Each row is a point on a landscape with many peaks, with its height.
From any point a climber steps to the highest of the 2 points nearest to it. It stops when none of these is higher. Distance is the straight distance between rows; heights are no part of it.
<815> height 47.2: -15  4  2  -28  -13  11  17  -12  3  -5  -10  15  30  -2  -1  21  -18  -5  25  21  0  -13  22  -1  19  -13  -10  49  -12  -4  -9  -11  -17  -15  -15  3  39  10  14  25  19  22  -5  -16  -4  10
<918> height 47.6: 20  11  -8  4  -8  -46  -18  -21  -13  -13  -23  -12  -34  -10  8  -3  -4  0  -21  -11  -18  6  21  5  26  -7  15  -2  -7  17  26  -7  16  10  -1  -6  0  -17  15  4  39  -6  1  5  -3  12
<753> height 79.0: -14  5  -3  -1  -19  -8  -1  -1  3  10  2  -11  23  -3  -3  9  -7  17  8  1  -4  14  8  -21  -5  5  -2  9  -2  8  18  19  -27  -3  -18  3  -25  1  13  -1  11  0  5  -23  -29  7
<428> height 83.4: 1  6  5  -14  -24  3  0  -16  -21  -12  -7  31  -1  11  19  -13  -1  -5  11  25  -5  -12  -3  -11  -17  -7  2  2  23  10  -8  -6  -18  -28  -4  -2  31  0  8  11  15  0  2  -4  3  5
<813> height 5.0: -2  -4  7  25  1  23  2  -3  -5  12  -8  -15  -30  -1  13  4  -3  -4  8  5  -4  -23  -27  24  1  14  -25  -4  2  15  -2  -10  4  -1  -2  -20  -3  -17  -19  -30  -2  -7  19  2  9  -18
<817> height 37.9: -13  -17  -12  2  28  38  5  26  14  12  9  15  53  16  -18  0  13  -9  27  -10  5  -13  6  -19  18  9  -2  -3  -4  12  -17  26  -15  9  -7  4  -23  14  -27  5  -17  34  -5  1  10  3
<425> height 22.6: 6  -4  -3  2  43  1  0  24  0  8  12  -19  35  24  -24  14  -18  19  3  10  6  -30  19  -19  11  2  4  -1  3  21  31  4  -9  9  -36  -18  0  5  -4  -7  -1  -6  -4  -22  -6  10
<533> height 16.0: -16  9  -8  18  3  -20  -6  0  -8  -5  10  -16  -26  -22  8  16  -16  -2  6  -12  0  36  -18  13  -11  -1  -10  1  -20  -15  3  -22  11  12  -9  13  -20  -4  2  -11  13  -21  7  -30  -11  -16
<617> height 17.9: -20  3  -4  3  -6  -8  0  4  -14  3  12  -4  -9  -13  -2  10  -24  16  -10  5  0  40  -22  1  -29  -8  10  2  -4  5  2  -6  7  5  -17  20  -20  -1  20  2  7  -32  -11  -30  -6  -19
<329> height 38.5: 1  -6  4  1  -36  9  -3  -10  17  6  14  5  5  6  1  -22  23  3  -27  -4  1  8  -10  -12  -19  -1  18  -24  17  -4  -16  32  -14  -2  20  -4  -33  1  10  4  -24  -3  2  28  -2  -7
<530> height 45.1: -11  7  16  -6  17  -18  1  -10  -11  -8  -10  15  -2  -12  10  4  -3  -8  -16  4  -4  4  -16  21  -25  -23  15  4  -1  -8  -16  -53  34  -3  -6  18  38  -10  19  21  -1  -7  -23  4  20  -16
<723> height 43.6: 1  -5  -2  3  -13  -10  -18  0  11  -2  26  -5  17  13  -6  -7  14  -2  1  -18  3  27  5  -12  -9  5  23  -23  -2  -23  -3  25  -15  15  0  9  -37  -2  -4  -5  -12  0  -7  0  -12  12
<1033> height 63.4: -11  3  4  21  21  -9  1  20  -45  -5  -10  18  -8  29  16  10  -16  -24  -1  18  -2  -16  -4  -3  -19  7  -5  -13  -3  9  10  -25  9  -35  -25  20  30  -7  -17  -26  16  3  12  -17  -4  8
<574> height 49.2: -3  12  10  -3  10  -16  0  -4  -9  -12  -23  8  -23  -27  19  7  -9  -9  6  -13  0  12  -11  21  3  -16  -11  23  -19  -17  -3  -58  31  10  2  13  33  -9  13  18  16  9  -19  5  9  -21
<865> height 58.5: 17  16  27  12  -3  -38  2  6  18  7  0  -34  6  1  6  24  4  13  -23  10  -1  -14  0  12  -13  6  -6  10  11  5  48  -1  -7  2  -4  -9  -16  -11  2  -7  -7  -7  10  7  -26  12
<268> height 13.4: -16  -10  0  15  -3  14  6  7  -9  -3  1  -5  -19  -15  4  4  -10  -13  18  -4  5  26  -22  18  -7  8  -25  9  -17  -20  -12  -14  3  8  3  5  -14  -1  -14  -11  2  -13  19  -20  -2  -22
<537> height 21.5: -1  1  -9  3  -36  -17  -6  -16  3  -15  7  4  -5  -18  5  -15  9  -11  -2  -13  4  41  -4  -3  -9  1  13  -6  -13  -34  -22  14  -12  9  16  13  -18  3  15  15  -1  -5  3  1  -3  -9
<497> height 39.7: 13  -13  -19  -12  38  34  -3  13  18  12  4  -2  33  14  -23  4  12  -1  24  -2  7  -27  22  -9  33  6  -5  1  0  6  -3  24  -7  12  5  -10  -2  9  -27  1  -15  24  -7  7  13  9
<196> height 44.6: -22  -4  -8  -18  -6  19  26  -3  9  12  -1  5  49  -1  -4  26  -20  12  14  12  -3  1  15  -14  10  -11  -7  42  -10  7  0  16  -15  -17  -25  -7  10  15  17  10  9  19  1  -25  -14  3
<361> height 40.6: 11  -1  -22  5  -27  17  4  -32  2  -5  -13  -9  -53  -29  -3  -10  0  7  -10  -11  -11  -3  -1  3  19  -2  -12  -2  -10  13  -8  7  2  2  13  -17  -21  8  12  1  20  -23  5  -10  3  -9
<1003> height 75.0: -19  6  -6  -22  -28  2  1  -23  -27  -9  2  31  5  0  7  -15  -10  -11  2  26  -6  20  -13  -18  -36  -9  14  0  17  7  -11  4  -18  -19  -4  6  9  11  21  12  10  -19  -5  -26  0  -7
<1121> height 66.1: 11  4  13  10  31  -7  -9  10  -14  -10  -12  -1  -33  2  2  -8  10  -1  -14  -21  2  5  -11  12  4  -7  -2  -15  -6  -15  -16  -33  32  -3  19  13  24  -8  -8  -19  -9  10  -12  25  16  -3
<603> height 75.1: -12  15  2  -2  -8  -20  -9  8  -9  -5  3  -4  25  8  2  15  -32  1  13  6  -10  23  15  -21  -5  12  9  5  1  -5  20  11  -29  -5  -26  16  -11  -3  4  8  18  3  6  -36  -33  6
<1095> height 44.5: 11  4  -22  -3  -20  -8  -9  -27  -13  -16  -13  -9  -32  -15  -4  -9  -7  2  -6  -7  -8  4  17  0  15  -2  7  -7  -4  19  -1  5  3  10  9  0  -4  2  19  6  34  -13  -4  -14  -3  4
<670> height 37.8: 3  -4  -12  -34  23  12  -1  -2  18  -4  2  10  25  3  -14  -5  12  19  -4  -4  12  -8  18  -12  4  -18  21  1  6  5  -18  10  11  17  15  -7  13  17  25  31  -11  11  -35  16  19  -1
<430> height 31.7: -14  -14  -25  16  -38  21  6  -24  -4  -13  -7  13  -24  -24  9  -24  0  -24  22  -11  -6  26  -16  6  18  14  -17  2  -23  -23  -23  8  -10  4  22  -15  -25  12  -1  -12  16  -15  12  -24  8  -19
<43> height 2.9: -1  -9  -3  24  17  22  -1  1  -27  0  -21  5  -30  13  8  2  -2  -11  12  13  0  -28  -8  8  12  6  -27  -2  -1  14  5  -20  10  -13  -7  -8  25  -13  -34  -32  10  8  17  3  15  -3
<749> height 40.3: 14  6  1  -13  -1  -1  4  8  15  0  -8  -18  27  -6  3  13  9  4  19  -19  -7  -7  21  -11  29  18  -23  27  -20  -19  9  27  -13  -3  -13  -3  -7  4  -13  -4  -16  23  17  11  -24  13
<989> height 20.0: 15  9  4  -9  20  -24  -5  19  -5  -4  -12  -3  6  15  5  11  -11  4  17  -3  -1  -23  41  -5  19  3  1  13  -3  -4  16  -9  -4  1  -11  3  39  -10  -9  12  11  29  -1  5  5  14
<152> height 39.8: -4  -3  3  -28  28  4  -3  -3  13  1  5  17  27  -7  -14  -4  16  23  -21  4  9  -2  0  9  -11  -27  25  -4  9  1  -18  -16  27  15  3  1  17  3  25  26  -15  -1  -40  14  30  -12
<795> height 52.3: 7  14  16  -6  -13  -10  12  -10  21  17  -7  -10  -7  -22  14  15  6  21  -25  6  1  -4  -27  15  -13  -13  -2  9  11  -2  3  -9  7  -6  19  -7  0  -6  20  12  -13  -6  1  30  -3  -17
<217> height 45.7: -11  -2  8  3  13  -24  -6  17  4  2  18  6  36  5  -5  5  -3  5  0  -5  11  31  -1  -18  -27  -3  20  -10  2  -23  -5  11  -7  7  -10  25  -14  -1  6  10  -25  1  -7  -11  -7  6
<467> height 53.6: 13  20  6  -9  -33  -39  6  -18  13  11  -5  -14  -9  -24  9  6  10  0  -21  -18  -25  17  16  5  9  0  12  16  -3  -13  11  26  -10  -5  13  3  -15  -6  14  26  1  11  13  22  -29  11
<793> height 76.3: 7  5  8  7  -22  7  -2  -7  -13  -3  -14  9  -7  10  14  0  5  -7  5  17  -3  -10  -7  -3  -8  7  -10  -3  25  5  -1  0  -14  -23  7  -11  17  -6  -12  -7  9  5  16  8  0  2
<743> height 73.8: 10  -6  -12  -12  3  54  3  -22  -8  -7  -12  24  -22  -5  -11  -31  15  -3  0  14  8  -30  -13  -2  0  -12  -11  0  21  41  -13  -9  6  -11  20  -26  22  5  1  4  2  -5  -7  11  28  -3
<1046> height 73.7: -14  -2  -3  17  6  -8  -1  16  -23  -17  3  10  -5  15  10  -8  -8  -34  13  -6  2  23  -6  3  2  19  -2  -21  -16  -17  -14  -13  8  -8  -13  21  -4  4  -31  -20  12  -1  2  -15  -3  -2
<386> height 10.8: 7  5  24  -6  26  -9  5  21  12  8  8  5  21  6  13  23  12  6  -1  0  2  -17  -8  20  -6  -8  -9  0  7  -20  -14  -17  3  -2  10  3  36  2  -6  15  -25  27  2  19  4  4
<606> height 24.7: -9  -16  -24  -2  -6  26  -8  -3  -2  -3  9  0  -4  -1  -15  -22  8  -6  -5  -16  9  23  -3  -10  1  0  13  -18  -12  -2  -23  13  8  18  4  6  -30  9  -5  -9  -6  -18  -5  -13  19  -8
<972> height 28.9: -3  0  -2  -6  20  12  -1  14  -10  -2  4  19  26  24  -2  -3  -6  -6  21  18  3  -13  11  -14  8  -3  6  -7  17  10  -13  12  -14  -8  -9  0  11  6  -10  8  6  15  -6  -11  7  10
<1043> height 28.1: 17  -8  -4  11  -3  9  -18  -11  12  0  21  -23  -24  16  -6  -13  12  -4  -19  -16  -4  -20  1  10  16  15  11  -21  8  -1  14  9  5  17  19  -16  -18  -2  -25  -27  -4  -12  7  20  1  12
<643> height 42.1: -6  10  12  -15  22  -5  8  -13  16  0  -10  13  16  -20  -3  -3  4  12  -25  0  5  -4  -8  24  -20  -25  22  8  7  2  -23  -41  38  15  -2  9  32  -3  31  31  -7  -6  -32  23  24  -12
<854> height 61.0: 8  9  31  18  5  -28  4  7  -2  -1  4  -12  -7  13  9  16  1  11  -24  19  -1  -17  -13  10  -19  -5  -2  -19  23  16  27  -16  -4  -13  5  -5  3  -17  -7  -19  -12  -17  17  3  -11  5
<249> height 22.9: -8  -24  -18  7  16  35  -10  14  12  4  24  -9  8  5  -31  -19  21  6  2  -21  15  14  -7  0  5  8  15  -26  -17  -3  -16  24  13  18  8  7  -35  7  -16  -23  -25  -9  -17  2  24  -10
<973> height 58.3: -1  6  7  15  19  -9  -7  25  -34  -11  -25  16  -21  16  18  15  -14  -17  13  16  -2  -22  -3  14  -2  -2  -18  11  -9  -6  12  -41  11  -21  -13  19  59  -10  -8  -9  18  24  8  -5  5  2
<890> height 87.4: -20  0  2  1  -3  15  27  10  30  24  4  -16  32  -16  -9  26  1  34  -5  -10  10  12  -16  -18  -17  -14  -8  18  -1  13  24  8  2  6  -17  -9  -26  9  36  -6  -22  -11  -3  -6  -13  -5
<996> height 7.2: -22  -11  -2  32  -2  37  8  -2  -16  6  -5  1  -17  -14  4  -2  -8  -24  21  8  -10  -19  -25  22  3  22  -29  -2  -8  14  -6  -2  11  -2  3  -18  -23  -19  -39  -38  9  -8  7  -12  8  -24
<1028> height 56.7: 11  10  25  12  11  -37  -4  17  18  10  17  -33  4  -5  -6  18  11  13  -17  -11  4  -2  -7  17  -20  9  5  -17  3  -21  24  -4  -3  13  -5  -4  -23  -12  0  -15  -17  -11  9  17  -20  24
<683> height 49.4: -3  -5  -11  -5  2  3  6  5  20  4  5  -17  7  -8  -9  2  5  11  8  -19  7  17  8  -7  19  0  -3  5  -17  -15  0  23  -3  17  7  -3  -30  18  14  12  -1  1  -5  -5  -7  -7
<774> height 16.7: 23  9  3  -27  -12  -29  5  -4  6  -11  -31  11  -11  -18  5  -11  4  -10  3  -10  -8  -11  36  8  26  4  -13  27  -11  -9  12  4  -1  -3  5  0  42  -10  -1  28  14  29  -6  18  -9  25
<166> height 23.9: 17  -1  -3  -3  36  10  -9  8  7  8  8  -27  16  17  -31  14  -3  24  -8  7  5  -27  19  -15  13  -2  9  -10  8  36  31  15  -6  8  -10  -26  -27  4  -2  -7  -2  -14  -5  -15  -1  2
<1074> height 80.8: -13  -3  4  -4  -11  38  27  -1  30  26  7  -7  20  -11  -11  9  11  26  -14  1  18  -3  -15  -10  -12  -13  -5  18  6  12  -7  15  5  5  2  -16  -20  16  31  6  -21  -4  2  9  2  -13
<502> height 53.5: -1  9  -2  2  20  -7  -7  12  -27  -11  -25  6  -38  -10  17  7  -11  -14  8  8  1  -9  -5  19  4  -12  -20  19  -15  -8  4  -61  29  -7  -8  18  42  -5  5  1  19  11  -6  0  12  -5
<50> height 83.2: -21  5  13  7  -2  -1  10  12  14  18  7  -11  31  -1  -4  26  -2  23  -5  10  2  1  -18  -4  -21  0  -8  3  5  10  17  4  -17  -2  -27  -5  -16  1  12  -9  -12  -8  4  -12  -20  0
<1052> height 51.3: 2  9  -10  -17  -17  -18  4  -9  23  10  -2  -14  5  -13  -5  9  9  10  -6  -26  -11  17  15  -13  9  -4  9  9  -13  -13  3  33  -2  9  7  -3  -28  2  28  20  -12  5  2  8  -19  3
<100> height 73.6: 0  -4  -8  -11  -7  49  12  -23  5  19  0  8  5  -4  -7  0  7  14  -12  19  3  -30  -8  -2  0  -23  -12  11  25  41  -11  -2  -6  -3  8  -27  12  20  18  4  0  -10  0  2  17  -10
<1146> height 57.8: 32  9  10  -14  -25  -35  1  2  14  -7  -22  -12  -12  -12  -5  13  -8  11  -24  7  -16  -26  37  -8  22  12  -5  23  2  22  41  15  6  -1  1  -17  11  -10  -1  13  6  4  8  19  -14  15
<184> height 25.4: 15  -1  7  -12  28  -5  -6  7  7  0  11  -7  29  28  -19  4  2  32  -28  25  3  -33  17  -12  5  -18  24  -14  27  37  22  4  4  4  -3  -17  0  5  8  6  -4  -15  -13  1  12  -2
<653> height 65.3: 8  -8  -21  -10  1  38  -4  -25  -21  -28  -28  32  -35  -5  1  -32  2  -14  17  15  5  -20  -3  -6  9  -7  -17  8  12  31  -8  -4  0  -15  2  -16  28  5  3  -11  23  -7  -2  -11  20  -1
<240> height 55.7: 22  15  9  -2  -26  -37  -2  -18  13  7  -10  -25  -12  -15  4  12  -1  8  -26  -4  -23  -5  27  3  21  3  10  22  -5  7  33  21  -1  -2  10  -8  -13  -10  11  14  7  -6  14  15  -22  10
<364> height 26.7: 17  -12  -13  7  -4  12  -15  -9  22  4  19  -31  -29  2  -19  -10  22  -3  -26  -35  6  -4  -7  14  4  9  21  -27  -5  -7  1  11  16  20  20  -1  -32  2  -19  -31  -18  -17  -1  30  10  1
<640> height 64.6: -24  -1  4  -6  -32  15  15  -10  -14  -3  -6  32  10  -11  20  -3  -8  -16  19  22  1  23  -23  -1  -25  -1  -8  19  6  -14  -27  -9  -26  -23  -3  9  10  5  14  18  6  -2  8  -22  -1  -22
<563> height 27.0: 0  -5  -4  -17  20  16  -5  2  -10  3  13  19  38  37  -15  -6  -3  13  -5  21  3  -20  6  -21  -9  -11  13  -19  24  31  1  16  -7  -7  -6  -12  6  14  9  6  -7  -2  -15  -6  10  9
<1171> height 18.4: 22  2  2  -23  -14  -10  2  7  -3  -10  -23  20  -1  5  2  -2  -2  -4  15  6  -5  -30  34  -6  15  7  -9  19  5  -1  9  7  -19  -13  -3  -6  45  -2  -11  15  7  30  -1  18  -1  28
<1142> height 30.4: -18  -1  -2  -10  16  -1  2  14  -11  6  11  21  27  17  7  11  -23  0  12  20  4  -6  15  -8  -2  -10  8  5  12  13  -2  -3  -8  -11  -28  13  22  14  -5  14  7  14  -9  -35  -1  4
<1150> height 9.9: -24  -21  -3  31  -5  37  6  6  -9  2  7  -4  -13  -24  6  -11  -5  -19  24  -4  -2  5  -28  22  1  27  -18  -1  -27  -5  -19  6  5  9  4  -2  -37  -12  -32  -32  -5  -11  4  -15  9  -28
<615> height 68.3: -18  3  10  23  8  -8  -2  15  -24  -1  8  10  -1  21  10  4  -13  -20  7  15  -12  12  -7  4  -21  20  -5  -27  -1  -1  6  -11  -5  -21  -22  16  -2  -9  -31  -21  8  -8  18  -16  -14  3
<875> height 63.9: -6  2  17  24  -3  -9  3  2  -25  -3  4  7  -7  25  8  9  -5  -7  -22  21  -6  -5  -23  -2  -34  8  3  -25  25  15  18  -13  2  -27  -9  0  3  -14  -26  -33  -5  -20  18  -5  -4  -3
<548> height 66.2: 9  10  6  14  -16  -36  -17  2  1  -6  18  -21  2  17  7  0  -10  -13  4  -15  -5  -3  11  -1  0  25  10  -13  6  -22  28  1  -16  0  -8  -2  -17  -15  -25  -24  9  3  12  4  -25  23
<431> height 44.2: 17  -7  -12  -8  45  5  -15  14  4  -6  10  -5  -4  5  -19  -13  14  9  1  -23  9  5  9  -4  9  -15  10  -20  -7  -10  -21  -1  22  23  21  7  3  0  -3  10  -9  -1  -23  13  25  -4
<202> height 69.6: 14  1  8  13  -25  -3  -7  -2  -1  3  -12  -6  -8  14  18  -5  13  -11  13  -3  -6  -16  -1  3  6  20  -21  0  8  -8  6  6  -15  -9  5  -9  8  -14  -30  -6  11  21  18  13  -5  12
<704> height 31.6: 17  3  -10  9  -28  0  3  -20  13  -7  8  -3  -41  -12  -1  -29  23  -5  -26  -4  -14  1  -2  5  9  6  3  -17  18  -1  -1  11  3  3  32  -14  -9  1  -2  4  -6  1  6  35  -3  4
<1060> height 21.3: 15  5  -6  1  36  -11  -9  26  0  1  -1  -21  9  25  -10  14  -17  12  14  -8  3  -30  35  -13  22  4  5  -5  -5  9  23  1  0  8  -27  -7  14  -15  -15  -6  10  17  0  -12  3  13
<37> height 26.5: 8  -7  8  15  11  -2  -12  6  -2  1  12  -14  -10  30  -6  -5  12  -11  -8  -9  0  -17  -4  12  5  18  8  -26  12  -8  10  0  4  6  1  -1  -9  -11  -42  -41  -16  -10  7  19  7  16
<396> height 26.9: -4  -12  -24  3  -21  20  -13  -20  -4  -21  3  8  -29  -12  -12  -35  13  -16  6  -23  -4  25  -2  -1  13  1  4  -19  -18  -9  -25  11  7  15  16  -4  -20  18  0  -11  14  -15  -3  -9  17  -8
<1082> height 24.9: 6  -18  -5  11  27  35  -4  8  12  16  15  -20  -18  1  -38  -6  24  5  -9  -28  11  -15  -9  13  2  5  6  -23  -7  2  -11  3  24  27  17  -3  -22  -4  -22  -35  -26  -23  -12  21  25  -12
<942> height 59.4: 2  -7  -13  -8  -6  24  3  -28  -19  -26  -23  30  -15  -8  7  -17  -10  -17  26  9  3  -10  5  0  14  -5  -18  20  -10  17  -7  -16  -6  -13  -2  -1  32  14  14  6  31  -4  -6  -27  13  3
<731> height 41.8: 20  -7  -21  -15  37  14  -17  16  3  -2  10  -2  13  26  -27  -15  13  -3  9  -13  4  -19  20  -16  27  0  7  -22  3  -1  -8  10  5  16  7  0  7  3  -21  -8  -4  7  -11  14  22  11
<143> height 55.1: 10  -1  14  5  24  -15  -3  16  19  17  16  -22  11  -3  -9  13  10  17  -12  -15  8  -1  -1  2  -9  0  3  -10  3  -13  2  11  3  11  5  1  -18  -12  -4  -5  -28  -4  0  15  3  4
<1089> height 52.6: 6  14  5  -4  11  -16  -2  -10  -8  4  -11  -2  -15  -6  8  5  -7  13  -12  2  -1  -6  -3  6  -2  -10  2  3  10  19  12  -24  23  3  3  -4  14  -7  14  12  15  -13  -12  1  7  -9
<29> height 24.4: -1  4  2  13  -37  -4  1  -15  3  -2  2  3  -21  -12  19  -8  8  -4  -1  -6  -7  24  -20  2  -14  7  -4  -1  -1  -22  -15  13  -21  -6  18  2  -10  -3  5  1  -8  1  12  6  -8  -5
<441> height 32.1: -15  -9  10  4  30  -14  8  33  -12  -4  27  17  32  6  -3  10  -33  -16  17  21  8  16  -1  -8  -11  1  11  -6  -14  -6  -6  -9  5  -9  -30  34  12  16  -1  9  5  3  -1  -39  -18  -2
<163> height 51.1: -37  -6  14  -1  -4  4  19  16  7  15  20  18  40  -5  13  16  -5  0  2  21  12  23  -24  3  -33  -13  2  10  8  -20  -25  -5  -13  -11  -14  17  13  9  15  7  -24  7  5  -14  -1  -9
<476> height 50.1: 25  13  1  -3  16  -26  -9  -2  -7  2  -16  -20  -18  3  1  9  -22  20  -11  -5  -1  -10  20  7  25  -3  7  4  -2  24  28  -20  26  21  -2  -6  1  -17  10  7  21  -14  -12  -2  1  2
<457> height 42.3: -2  4  6  -22  0  5  10  10  20  18  -6  -8  39  2  4  25  4  15  17  0  -8  -6  21  -24  13  1  -16  28  -11  -9  14  24  -12  -4  -16  -5  -2  10  4  6  -14  26  9  0  -21  5
<662> height 60.4: 32  -1  0  -11  -14  -10  -1  -10  7  -7  -8  -8  -13  8  -4  -13  4  5  -13  11  -8  -32  27  -7  24  2  3  1  18  26  23  17  -2  -6  13  -16  8  -6  -4  5  6  8  0  19  -5  22
<106> height 63.8: 13  -5  -2  -4  -18  4  -5  -4  6  7  -2  -8  3  22  -2  2  4  3  7  5  -6  -30  21  -4  23  22  -13  4  9  19  19  29  -17  -4  -2  -17  -5  -3  -23  -7  11  5  20  6  -5  18
<588> height 22.3: 6  -2  2  8  3  -2  -7  3  5  7  14  -23  -7  17  -26  -1  -4  20  -23  13  2  -11  0  -8  -3  4  14  -19  13  27  24  11  -4  9  -3  -14  -34  0  1  -21  -6  -33  3  -12  -6  2
<1169> height 35.7: -26  -23  1  4  20  21  15  36  7  14  15  21  49  9  -9  -1  -13  -15  30  12  15  9  0  -21  16  8  -1  7  -13  0  -18  16  -20  2  -19  14  -17  21  -8  13  -7  25  -5  -23  -10  -1
<779> height 35.0: 18  3  5  1  -27  6  6  -17  29  12  5  -1  -23  -9  -6  -20  27  4  -37  3  -4  -3  -9  -3  -8  1  6  -15  21  6  -15  26  -8  -5  40  -15  -22  2  7  10  -25  -2  6  43  -3  1
<767> height 61.6: 9  8  13  20  22  -23  -4  1  -23  0  -18  -1  -34  -5  11  -3  6  -4  -33  -2  -7  13  -22  17  -18  -8  2  -11  -3  -7  7  -41  38  -8  10  12  24  -18  3  -8  -5  -8  -7  31  10  -9
<1078> height 56.6: 13  13  16  11  -4  -12  5  -10  -5  9  -14  -4  -30  -17  13  11  7  10  -22  11  -9  -5  -24  22  -15  -8  -2  5  16  7  7  -39  28  -8  18  -7  21  -21  7  6  1  -7  -5  23  2  -10
<526> height 56.5: -31  -12  6  -1  -15  23  22  5  -2  6  8  20  18  -6  10  -1  -14  -9  16  20  12  21  -26  5  -20  -15  -8  23  -2  -12  -29  -7  -8  -4  -7  18  8  15  19  10  -10  2  3  -23  7  -27
<990> height 41.4: -2  -12  -1  8  -32  6  -9  -4  16  6  23  10  10  15  -5  -26  27  -2  -4  -15  3  24  -7  -17  -8  16  31  -24  5  -21  -18  38  -15  6  13  6  -37  7  -7  -10  -20  -2  -2  19  4  9
<373> height 19.2: -5  6  -20  -1  -11  -30  -19  -17  -13  -22  8  12  2  -3  5  -19  -1  -18  -7  -20  -7  43  14  -3  -4  -9  24  -13  -3  -10  -1  10  4  6  -2  15  -15  -5  0  8  16  -2  -2  -10  -7  3
<438> height 47.7: -17  5  15  -10  1  -31  6  20  4  6  14  10  34  0  14  16  -10  -7  -3  7  2  24  -11  4  -34  -9  14  7  3  -24  -9  -11  -2  -6  -7  26  8  -4  17  20  -15  7  -5  -2  -1  -5
<273> height 52.8: -8  -6  -3  12  20  9  2  17  20  13  12  -38  3  -4  -20  11  11  16  7  -30  13  7  -10  7  -4  9  -7  -10  -23  -23  4  3  12  27  -4  0  -33  -3  -15  -22  -26  -10  2  7  -10  6
<983> height 19.3: -12  2  2  3  -11  -14  -7  -5  -1  9  18  -6  1  -4  3  4  -2  22  -23  2  1  30  -14  -4  -33  -7  24  -9  6  6  7  8  -5  7  1  8  -32  -4  23  4  -4  -29  2  -12  -8  -7
<612> height 79.2: -4  1  -10  10  21  -8  -10  21  -17  -13  -7  4  -16  24  11  -6  -1  -25  25  -14  7  6  12  8  19  16  -7  -16  -18  -24  -8  -18  10  2  -5  15  8  2  -28  -12  11  15  3  -3  12  8
<57> height 50.3: -19  4  -2  -22  -21  20  27  -26  2  -3  -12  21  8  -25  9  12  -11  -8  25  13  8  -1  0  14  10  -14  -20  44  -11  -3  -19  -14  -15  -10  -1  -1  28  16  24  23  15  12  -4  -8  1  -1
<447> height 14.9: 15  6  10  -18  2  -23  2  -3  1  -12  -18  4  -17  -19  19  -5  6  -10  13  -11  1  -2  12  12  10  -2  -19  21  -9  -23  -8  -14  3  0  20  9  41  -4  7  21  1  29  -6  20  -1  11
<216> height 55.6: -11  -5  0  -12  -20  13  7  -19  -13  -25  -20  27  -8  -18  16  -14  -10  -28  31  13  6  9  -7  4  2  -10  -19  26  -14  -11  -18  -19  -22  -13  2  4  24  6  14  14  22  1  4  -19  2  -9
<1053> height 80.6: -16  -2  -14  -22  -20  36  14  -24  16  12  -6  1  -2  -16  -6  3  6  12  -6  3  1  -5  -15  -4  -1  -12  -9  22  4  23  -14  13  -2  -6  11  -13  -3  20  31  14  -3  -6  -2  7  6  -9
<851> height 33.7: -16  -16  17  12  27  -4  13  42  -4  8  27  21  47  5  1  4  -20  -25  25  9  17  11  1  -10  0  6  2  -5  -14  -22  -16  2  -10  -3  -27  27  0  22  -11  11  -9  23  1  -20  -22  -2
<1027> height 20.8: -8  2  -7  3  -6  5  -9  -7  -2  0  12  -2  7  11  -12  0  -2  19  -16  15  -1  8  -11  -15  -20  -3  21  -17  20  19  14  25  -5  -1  1  -5  -29  5  13  -3  -6  -23  7  -7  -2  -8
<88> height 72.0: 6  -6  -7  -4  28  6  -10  2  -18  -26  -16  7  -23  7  -3  -20  12  -14  13  -8  1  0  1  8  13  -8  -12  -4  -14  -17  -22  -24  21  1  13  9  28  1  -6  -2  3  10  -11  12  21  5
<981> height 70.6: 0  14  4  9  -9  -34  -25  8  -11  -8  7  -11  10  30  6  7  -26  -6  9  3  -10  7  26  -14  0  21  12  -14  1  0  28  3  -11  -6  -32  8  1  -14  -15  -10  19  0  10  -21  -20  24
<1076> height 12.8: 9  6  21  2  0  -18  4  6  2  1  -8  5  -7  -11  24  -4  13  -4  0  -10  -4  2  -5  15  -4  2  -13  2  5  -27  -13  -11  0  -7  24  8  30  -10  -10  18  -13  32  5  36  -1  2
<460> height 28.2: 24  10  -4  6  -49  -16  0  -34  4  -3  -10  0  -34  -21  14  -23  11  -9  -11  -4  -9  10  -8  6  -3  5  2  -6  13  -9  -1  7  -15  -8  26  -12  -4  -7  -3  0  3  9  19  26  -12  8
<416> height 36.7: -4  -5  -26  6  -33  25  4  -28  -3  -10  -19  0  -34  -23  2  -8  -8  -11  10  -6  -10  7  -11  11  16  10  -19  6  -21  10  -4  16  -4  -1  2  -18  -24  1  0  -12  18  -18  14  -25  1  -11
<828> height 46.9: -4  -1  -10  -6  21  10  1  10  9  7  9  -10  -4  -9  -8  6  1  18  4  -14  12  11  2  2  4  -6  0  12  -15  -14  -15  -4  15  24  6  6  -8  13  17  14  -3  -1  -15  0  15  -17

Two climbers start at each pair of points below. Name the first point that both come to, or write none.
<537> / <373> => <723>
<918> / <467> => none
<497> / <457> => none
<530> / <1142> => none

For each start below, name the point where the climber stops.
<996> => <166>
<1076> => <166>
<430> => <612>
<152> => <612>
<184> => <428>
<196> => <743>
<240> => <428>
<1028> => <612>
<795> => <612>
